Each scene shows the same named points in several views. A view is turned or mirrored, and shifted as a whole, has a little noise and may leave points out.

Scene 1
View 1
Z417: [  7  -3  33  -8 -12   7   4 -15   7   2   9  17  12 -12  -1   1  11  -1
   1   1  10 -19   4]
Z622: [ -5  -9  23   6 -13  -1   0 -18 -10 -14 -20  46  17 -29 -39   4  -2  34
 -28  18  32 -45 -10]
Z593: [ -9   4  41 -27 -14  14  13   0  21   9   7  10 -16  31   1  10  27 -27
  23   0  -1 -24  14]
Z411: [-20  -4  17  11 -17 -12  -5  -8 -15   1 -11  28  12 -12 -18   3  -2   6
 -20   2  23 -48  -7]
Z64: [ 23 -17  11  16 -21 -18 -19 -15 -19   6   8  -1  50 -41  16   7 -20  20
 -16 -16  15  13   4]
Z572: [-14  -1  32 -11 -16   4   7  -4   8   5  -1  18  -4  14  -6   8  15 -14
   5   1   8 -35   6]
Z749: [  8  -7  25  -3 -18  -4  -5 -10  -1   8   9   6  21 -11   9   7   1  -2
   0  -8   7  -7   7]
Z916: [ -7 -19   9   0 -27 -23 -12   7 -16   5 -15   2  30  -1  -1  28 -13  14
 -10 -14  13  -2  12]
Z811: [ -5  -9  21  -1 -20  -6  -2  -5  -6   2  -6  17  16  -6  -7  10   1   5
  -8  -2  14 -22   4]
Z70: [-23  -8  20  -7 -23 -10   2   8  -4   6 -14  13   2  23  -6  19   6 -10
  -2  -6   8 -30   9]
Z985: [ 17  -8  30 -15 -17   2   0  -8   7   6  12  -1  21  -7  12  13   7   0
   8  -8   4  10  13]
Z319: [ -6 -17  14   3 -23 -15  -6  -2 -15  -6 -20  19  28 -13 -19  20 -10  27
 -20  -2  23 -16   5]
Z123: [  4 -10  26 -15 -20  -2   2   0   5   4  -1   3  15   5   2  20   5   1
   5  -7   6   2  16]
Z901: [ 13 -15  32 -17 -14  10   9 -13   6 -22 -20  37  22 -20 -39  20   3  46
 -14  18  28 -10   7]
Z87: [  7   7  50 -23  -4  27  15 -21  24  -5  11  32  -8  -4 -14  -4  29  -5
  10  16  11 -33   2]
View 2
Z901: [-44 -24   8  21  26  18  20   9 -18  33 -15   3 -10  22 -10  -1 -15 -27
 -23   4 -53 -35 -39]
Z87: [ -9  -9 -15  41  65  12  34  -2 -10  10  -8   0 -34  16  22 -25  -7 -25
 -37  18 -34 -21  -2]
Z417: [-11   1 -15  24  33  -6  46   7  -6  11 -13  13 -16  16   7 -14 -10 -20
 -28   2 -27 -25  -4]
Z916: [-11  -1  -4   2 -10 -12  34  14  -6  17 -11  19   8  23 -22  11  -7 -16
 -11 -21 -17 -28 -15]
Z811: [ -1   1 -15  10  19   0  32  10  -5  11  -3  13 -10  17  -4  -5  -3 -16
 -19   2 -22 -26  -4]
Z985: [ -8  -7  -6  33  21 -22  51   4  -2   7 -19  15 -10  27   3  -2 -18 -21
 -21 -24  -7 -21  -4]
Z749: [ -5   4 -14  18  14 -17  51   9  -3   9 -13  18  -5  19  -2  -8 -12 -18
 -23 -13 -17 -25  -2]
Z319: [-21  -1  -5  -6  -4   4  26  18 -10  23  -6  16   6  16 -22   4  -6 -18
 -14  -2 -37 -35 -23]
Z411: [ -5  13 -21 -15  13  11  29  19  -8  19   3  17  -4   4 -11 -14   4 -12
 -23  21 -44 -32  -9]
Z593: [ 25  -7 -19  40  53   3  23  -1  -4  -7   3  -2 -35  25  16  -8   3 -19
 -20   0   2 -12  19]
Z572: [ 12   0 -20  19  38   6  24   6  -6   3   3   7 -24  17   7 -12   4 -17
 -23  10 -16 -21   6]
Z622: [-34  -2 -10  -8  21  25  25  17 -16  33  -4  13  -5   4 -13 -15  -3 -19
 -29  29 -69 -40 -32]
Z123: [  2 -10  -6  28  22  -8  29   5  -5   5  -7   8 -14  28  -2   5  -6 -19
 -14 -15  -4 -21  -3]
Z64: [-31  11  -8   3 -18 -34  74  17   0  24 -29  35  20  16 -18  -3 -26 -18
 -24 -26 -30 -34 -20]
Z70: [ 17   1 -17   3  16   6  15  12  -5   6   9   9 -13  18  -9   1   9 -13
  -9   2 -10 -22   4]
View 3
Z319: [ 31  -2  -5  20 -30  -2  -3 -23  15  25  24  -9   9   0 -25  12  -5  -2
  -3   1   0   6   2]
Z901: [ 16  -9   1  26 -29  -9   5   5  10  45  25 -25  -4  15 -37  14 -16  37
  10 -15  -5  15  -9]
Z123: [ 19 -13  12  -1   2  -8   4 -18  -7   4  12  -3   8  11  -1  14  14   9
  -2  -3 -15   8 -16]
Z749: [ 21   4  16  -6  -4   7   4 -14  -2  10   8  -7   9   9  -3  20  22  -3
   3   1 -20   6 -11]
Z916: [ 29  -5  -5  11 -16  -4  -1 -32  -1   9  28  -5  16   0 -14  17  15 -10
 -10   2  -5   9  -6]
Z622: [ 29   8   7  24 -45   8  -1  -2  36  49   3 -18  -4   5 -34  10 -27  13
  19  -7  -2   3   9]
Z87: [  7  -7  41 -11   3  -1  11  16   7  19 -20  -9 -13  23   5  11  -6  37
  25 -13 -24   3 -19]
Z70: [ 27 -16  14   2  -7  -7  -3 -29  16  -7  -9  10   5   4   8  -2 -11   3
  -5  -1  -7  -4  -3]
Z572: [ 20 -13  31  -6  -3  -3   3 -11  15   2 -20   4  -2  13  10   2  -9  15
  10  -6 -16  -2  -7]
Z985: [ 13  -4  18  -8   7  -1   8  -9 -16   6  16 -10   8  13  -2  23  28   8
   3  -5 -22  12 -22]
Z417: [ 17   5  24  -6  -6   5   6   0   4  19  -4 -10  -1  13  -3  17   9  12
  15  -5 -20   6 -12]
Z411: [ 33   8  14  11 -31  10  -5 -17  32  24 -10  -2   2  -1 -12   5 -16  -7
  10   4  -5  -3  11]
Z811: [ 25  -1  12   5 -14   2  -1 -17  13  16   3  -4   4   6  -8  12   2   1
   5  -1 -11   3  -3]
View 4
Z901: [ 32  21  -2   9  27   4   9 -22   5  -4  12   1 -58  32 -17  -7 -12  16
 -46  19 -32   7  -7]
Z64: [ 17 -10  28  21 -18  22  27 -23  23  21 -48  10 -32  18 -20 -29  -4  -2
 -38 -11  -6  34  15]
Z985: [ 19 -21   2  -8 -16  -2   7 -13   4   4 -24  26 -22  11   2   4   2  -9
 -29  15 -31  29   8]
Z123: [ 13 -10  -3  -5 -10   7   2  -9   4  -1 -16  13 -22   5  -3  14   5  -9
 -32  14 -29  17   6]
Z749: [ 11 -15   2   6 -15   3   9  -3   4   5 -23  18 -16   9  -5  -7   1  -5
 -22   6 -20  21   5]
Z319: [  8  15   8  21   6  24  11 -11  10   6 -10 -15 -34  10 -25  -4  -3   4
 -40   1 -14   4   5]
Z916: [  6   2  10  11  -9  25  10 -17  14   8 -27  -7 -27   1 -17   5   3  -6
 -42   1 -18  15  13]
Z572: [  4  -9 -16   3  -3  -5  -3  16 -13 -10   7  13  -9   3  -3  13   3  -4
  -9  17 -27   2  -3]
Z411: [ -1  10  -2  32   7  12   9  16  -4  -1   3 -10 -18   9 -24 -14  -5   8
 -12  -2  -5  -6  -3]
Z622: [ 16  27   0  34  27   7  15   5   0  -2  17 -11 -43  27 -29 -25 -16  22
 -24   2  -9  -6 -13]
Z593: [  8 -23 -27 -17 -11 -17 -11  16 -18 -15   9  28  -3  -1  12  29   8 -13
  -7  31 -40   7  -2]
Z811: [  7  -1   0  13  -3   9   7   1   1   2  -8   2 -21   9 -14  -2  -1   0
 -24   5 -17   8   2]
Z417: [ 20 -10  -4   3  -4  -6   8  -5  -1  -1  -6  22 -26  18  -4  -7  -3   0
 -22  15 -26  18  -1]
View 5
Z70: [ -5  10 -26  12 -21  -2  21  26  13  -7 -11  -5   1  -8  15  31   0  -7
  -6  17  12   2   1]
Z572: [ -3   4 -18  10 -22  -1  18   2  11  -4  -2 -16   1  -9  23  11   0  -5
  -3  22   0   1 -11]
Z417: [ -7  -8   5  11 -26  17  21   0   8   2  -1 -12   7   2  19   5 -10   9
 -12  12 -14 -16  -5]
Z985: [-13   7  15   7 -33  22  25  12   3   5 -13  -3   7  22  33  24 -21  24
  -8  14 -15 -12  -8]
Z87: [ -1  -6   4  20 -22   9  23 -24  11  12  12 -35   1 -11  19 -16  -2   0
  -2  24 -21   2 -21]
Z64: [-17 -20  17   0 -30  38  18  34   5  -9 -19  24  20  21  11  33 -27  23
 -35 -11 -13 -47  26]
Z622: [ -4 -31   6  38  -7  18  33  21  29   9   6 -12  12 -29 -31  -1  -5 -12
 -32   4 -11 -19  29]
Z319: [-11  -9   1  27 -17  19  34  42  21   3 -15   5  12  -6 -11  30 -14   2
 -28   4  -1 -16  28]
Z593: [ -3  18 -20   6 -29  -4  18 -10   4   0  -2 -25  -6   2  43  12   0   2
  13  33  -2  15 -30]
Z916: [-14   2   2  14 -25  20  32  44  13  -2 -22  12   8  11   8  43 -20  14
 -21   6   0 -18  20]
Z749: [-10  -3   4   3 -28  20  20  16   5  -3 -11   3   8  12  24  22 -16  16
 -15   9  -9 -20   2]
Z123: [-11  11   2  13 -28  14  29  21   8   5 -15  -3   3  12  24  30 -16  14
  -8  18  -7  -4  -1]
Z811: [ -7  -6  -5  14 -21  14  23  22  13  -2  -8  -2   8  -4   8  19  -9   2
 -17   8  -3 -13   9]
View 6
Z123: [ -7   3  -6   2 -16 -21  -7   9  -8  19 -12  14  -9   4  -2   0  11  -7
  -7 -25 -11   5  12]
Z572: [  6  -6   0  12 -33 -26   5  19   4   7  -9   7   0   6  11   5  10   7
 -29 -21 -13 -28  13]
Z749: [  0  -3 -13   4  -5 -10  -7  12   0  19 -16  25 -11  -3   6  -1  18 -11
  -7 -13 -14  -7   2]
Z417: [  4  -2 -16  12 -19  -9   1  12   7  17 -27  23  -9  -6   9   0  17  -8
 -22 -21  -7 -22  11]
Z901: [ -9  12 -19  24  -9  10   4  12  13  27 -45  10  -6  -4 -17 -14 -21 -15
 -43 -54  11   8  28]
Z811: [  4   0  -9  15  -7  -1  -6  23   5  19  -9  15  -6   2   0  -1  -1  -1
 -24 -21 -13  -7   4]
Z70: [  4  -3   7  11 -21 -22  -3  28  -2   9  10  -1   1  14   2   4  -5  11
 -23 -19 -20 -10   6]
Z985: [ -8   4 -13   0 -12 -23  -7   0  -8  20 -23  24 -14  -5   3  -1  25 -18
   0 -19 -10   0  11]
Z87: [  5  -5 -13  16 -45 -26  14   6  16  10 -42  16  -5  -4  17  -1  19  -5
 -43 -38   4 -42  29]
Z411: [ 16  -4 -11  30  -1  23  -3  41  18  20  -6   9   1   2   0  -3 -20   7
 -43 -23 -13 -18  -1]
Z622: [ 12   0 -20  36  -2  36   2  33  29  26 -28  10   0  -4  -7  -9 -27  -1
 -57 -40   2 -15  12]
Z593: [  0  -6   5   2 -52 -55   9   6  -5  -2 -10   4  -2   9  16   8  27   4
 -21 -23 -12 -32  23]
Z64: [ -1   4 -28   6  31  27 -23  14   0  36 -19  40 -20 -15  -5  -7  12 -26
   8  -7 -16  19 -12]
Z319: [  0   6 -11  19   8  18 -10  29   3  27  -8  10  -4   2 -12  -6 -19  -3
 -26 -28 -11  11   1]
Z916: [ -5   5  -8   8   9   2 -17  20  -8  26  -3  15  -9   2 -11  -3  -6  -9
  -6 -19 -18  19   0]

Which points are out of place in each view (at most two, in the order of its rows)? Write - if all are in place.
view 1 | Z916
view 2 | Z811, Z123
view 3 | Z87
view 4 | Z417
view 5 | Z64
view 6 | Z411
